The views of a scene show one set of named points, each view turned or mirrored, shifted and resized as a whole, with a little noise and some points left out.
(in the rows, 128 means zero)

Scene 1
View 1
Fak: [129 158 131 188  95 108 106 127 116 152 144 135 105 129  91 108 160 141
 121 145 141 136 138 102 148 135 132  82 132]
kovez: [166 163 146 152 118 110 113  85 140 142 102 190 119 151 141 121  95 142
  97 121  92 182 127 103 131 132 153  79 161]
Bak: [ 97 139 123 190 105 146 112 140 139 147 127 170 106 153 122 151 147 137
 128 137 103 133 110 101 134 136 127 128 124]
diz: [124 150 142 168  98  93 104 140 127 145 135 163 123 125 113 119 131 167
 109 133 118 149 144  83 135 142 143 102 138]
vib: [146 143 182 171 128 125 111 144 116 123 110 156 113 123 113 125 129 180
 142 117 133 153 140  92 114 115 160 100 139]
kevis: [141 158 132 170  85 131 110 101 129 159 141 180 131 156 125 153 141 144
  96 130 104 149 118 121 149 139 153 102 150]
Saro: [138 160 155 160  93 122  94 130 119 151 125 194 113 166 120 166 167 140
 120  90 100 139  99 131 138 124 155  95 174]
gugan: [143 165 139 166 107 103  96 116 129 147 112 176 106 151 116 119 140 130
 112 120 107 160 124 109 140 129 136  77 159]
Guf: [143 151 157 168 117 131 121 120 122 137 117 168 106 146 126 142 126 157
 128 113 113 153 114 105 125 127 156  96 150]
mes: [146 150 153 172  82 137  90 118 128 150 140 187 160 143 114 147 154 165
  94 144 118 151 151 121 144 126 162 117 137]
zevar: [123 155 141 183  92 103  87 146 118 149 137 153 114 132  91 116 174 146
 122 137 134 135 142 106 145 128 132  91 136]
mam: [ 88 138 102 194 119 126 148 130 140 146 133 136  76 135 130 125 101 139
 132 147 107 138 105  66 128 159 116 117 112]
pip: [114 154 136 161 114  99 123 137 128 145 119 173  85 150 133 141 123 144
 129  97  94 145  95  84 126 144 137  95 159]
zik: [123 152 125 177 100 118  83 124 149 149 115 186 131 147 118 119 141 131
 100 153 102 160 145 102 145 131 123 110 129]
ruvid: [123 164 124 188  76 103  97 131 106 164 161 134 100 141  81 125 192 131
 121 132 142 119 121 121 161 138 131  75 145]
Poz: [153 154 176 169 115 115 109 135 108 131 124 154 114 124 106 124 139 175
 134 116 139 148 138 102 124 118 163  87 149]
Gofes: [119 152 128 188 102 111 100 134 128 147 131 146 107 130  99 108 150 139
 121 150 130 142 140  96 142 135 126  95 126]
fako: [143 156 160 157  95 106  90 133 124 145 126 190 136 142 119 141 145 165
 106 114 108 154 135 108 135 128 160 100 159]
Diru: [115 149 148 184  90 103 102 158 108 147 154 140 110 120  89 127 171 165
 131 131 143 123 137  96 140 135 143 100 132]
View 2
kovez: [133 106 174  94 103 148 150 105 137 117  90 112 113 105  81 104 127  90
 161 114 154 111 143 173 101 140 136 154 118]
vib: [120 116 146  92 102 140 137 128 139 122  94 104 173 112 135 126 147 147
 143 160 163 153 129 132 146 118 113 135  77]
zik: [120 122 182 110 107 156 118 103 126 137  90 160 157  78 101 122 133 133
 208 134 136 130 147 134 107 120 131  95 131]
Diru: [107 130 130 120 121 161 113  85 137 130  98 127 194 108 137 125 116 169
 156 155 125 177  90  98 142 124 108  79 106]
Poz: [123 107 140  98 114 143 128 116 144 116 104  99 177 120 124 123 131 136
 136 151 153 164 110 126 142 132 118 130  92]
Saro: [137 104 162 110 116 136 140  69 137 149  68 109 150 111 120  84 151 155
 135 147 160 153 139  93  92 149 121 136 166]
Fak: [107 127 151 130 132 163  99  86 130 128 101 128 174 109 110 133 110 144
 177 138 127 146  86 109 134 151 113  79 105]
kevis: [161 114 165 120 109 157 134  67 133 137  87 145 142 104  99 115 129 121
 164 115 152 123 136 110  87 131 121 108 152]
Bak: [129 152 165 124  97 156 130  82 113 153  63 154 151  94 136 125 152 174
 179 142 158 116 140 101 110 116  96  91 112]
Gofes: [102 133 160 122 119 159 104  99 124 132  94 139 170  97 112 131 119 148
 188 142 129 135 102 120 135 138 115  80 100]
ruvid: [111 122 148 142 145 161  90  58 130 139  93 127 180 115 111 118 105 161
 165 141 120 159  74  75 122 170 110  68 139]
zevar: [104 120 157 121 128 156 102  88 135 136  95 135 184  95 115 121 122 158
 180 151 124 165 105 103 128 141 122  80 128]
diz: [109 130 143 104 107 165 135  93 139 122  99 135 163  95 117 114 114 143
 169 141 124 156 117 146 128 108 125 101 107]
Guf: [134 121 155 105 103 144 144 100 130 129  79 107 144 116 122 116 141 135
 141 137 164 128 130 129 118 132 111 138 103]
mam: [ 98 190 151 135  92 178 137  79 100 144  59 147 122 102 132 131 124 170
 182 126 140  84 110 144 129 116  80  83  58]
pip: [ 96 147 154 111 103 153 153  73 122 144  54 108 120 105 128  83 134 163
 147 142 142 125 129 143 114 138 110 133 112]
View 3
Saro: [ 76 158  79 106 159 107 167 130 152  78 107 161 152 119  83  99  68 187
 123 151  70 105 164 106 152 156  71  63 137]
diz: [114 148  60 149 151 122 175 137 134 118 113 132 186 151 124 125 119 154
 129 134 102 135 122 174 130 155 140 110  95]
mes: [ 98 172 107 177 152 109 154 139 140 130 130 135 185 131 122 135 107 182
 130 115  85  86 139 154 107 182 105  84 166]
pip: [100 149  62  81 141 122 196 139 148  83  91 165 153 152  87  89  61 155
 114 163  92 134 118 137 165 145 136 104  79]
Gofes: [119 126  60 157 175 102 174 127 145 103 151 127 143 183  97 115 116 152
 121 102 107 134 119 174 126 157 125 111  83]
kevis: [ 87 159 101 160 129 109 168 130 162 121 127 147 161 153  92 103  79 175
 131 139  97  91 116 118 138 166 105  86 149]
zik: [100 155 106 143 156  89 176 118 139 126 125 104 147 166 103 136  87 178
 145 106  91  90  98 176 127 166 118 100  95]
kovez: [103 140 133 120 100 146 169 124 150 147  66 147 157 162 108 139  63 122
 127 151  92  82 107 121 145 127  87 129 104]
mam: [128 151  56 111 147 104 218 156 153  95 140 170 135 212  72  69  65 143
  99 128 119 141  60 181 135 180 220 140  72]
Fak: [119 120  44 176 174 109 167 127 152 100 160 133 145 182  94 108 131 146
 119 105 113 144 134 156 127 150 106 107  94]
Poz: [127 133  70 130 170 148 161 150 130 104 109 176 175 138 118 131 117 123
  94 119  84 139 176 154 113 146  97 117 116]
ruvid: [ 99 116  20 191 187  92 162 118 165  77 184 130 138 171  80  83 135 173
 126 112 113 153 151 127 145 152  85  73 109]
zevar: [110 130  46 159 191  99 164 126 140  93 149 123 154 154 105 121 129 168
 128 104  97 139 150 169 127 157 101  89  94]
vib: [129 143  84 103 173 144 172 157 122 100  98 182 171 138 116 136 101 127
  88 113  74 128 165 176 104 160 121 125 109]
fako: [ 97 160  87 133 147 126 164 134 135 114  93 142 187 119 122 133  97 170
 129 142  83 108 152 145 133 155  96  87 127]
gugan: [ 98 131  89 124 147 116 171 117 151 111 106 130 141 160  95 125  86 149
 129 133  93 109 127 131 151 132  78 102  88]
View 4
Diru: [ 85 141 150 103 116 131 122 145 153 118 159 104 132 107  73 100 110 123
  72 160 123 131 154 119  78 134 108 151 102]
Poz: [105 115 103 108 115 112 111 114 138 130 171 135 142 136  88  99 144 149
  76 164 105 133 138 135  93 145 106 183 109]
gugan: [119 139  87 121 118 113 117 106 149 120 171 143 176 130  91 110 114 151
  85 122  91 126 120 114  95 179 133 114 102]
zevar: [102 144 135 103 114 119 125 144 150 122 156 119 142 109  75  89 105 122
  64 138 109 122 143 115  78 146 131 130 100]
mes: [106 131 114 102  95 163  94  96 129  89 178 150 133 141  63  81 126 150
  80 139 119  90 103 142  39 146 154 132 123]
fako: [ 96 131 101 108 121 143 101  96 148 108 175 152 151 125  77  94 124 150
  99 132  86 127 113 138  63 164 118 146 125]
mam: [145 184 120 131  87 149 126 101 127  82 169  49 155  99 117 152 113 155
 108 148 145 145 133  84 133 120 113 118  79]
Guf: [130 125  97 126 111 134  98  94 141 110 175 134 163 138  92 120 136 165
 104 146 110 130 127 132 111 152 112 150 109]
Saro: [117 121 124 130 140 149  85 112 179 112 169 173 182 132  66 116 113 155
 121 121  95 120 136 146  94 178 117 123 125]
vib: [126 123 106 108 109 122 106 105 126 121 168 131 138 125 100  96 150 150
  91 150  97 141 137 138 106 126 106 190 115]
kevis: [110 138 107 124 108 159  94  94 149  90 179 142 166 144  71 121 113 161
  98 139 124 102 111 129  68 172 139 106 111]
Bak: [149 160 144 126 100 165 103 115 143  83 159 108 153 106  89 118 111 150
 118 121 126 121 135 120 110 125 135 117 109]
ruvid: [ 86 139 152 116 124 116 124 165 172 123 157 116 162 124  56 114  85 120
  57 157 137 109 157 108  81 167 129 100  90]
pip: [122 152 103 132 126 139 111  94 159 105 174 116 178 108 103 139 118 161
 127 129  94 157 131 113 122 164  92 130 104]
Gofes: [116 155 120 108  99 117 131 130 134 114 159  97 146 110  90 103 109 130
  63 140 121 123 137 102  91 141 138 122  90]
kovez: [125 135  42 123 105 120 111  58 126 108 189 145 178 149 106 118 138 178
  95 129  89 129  89 117  90 187 133 125 105]

Which points are out of place in each view (at most two, in the order of its rows)? Write - if all are in place.
view 1: vib
view 2: kevis, zevar
view 3: mam
view 4: mes
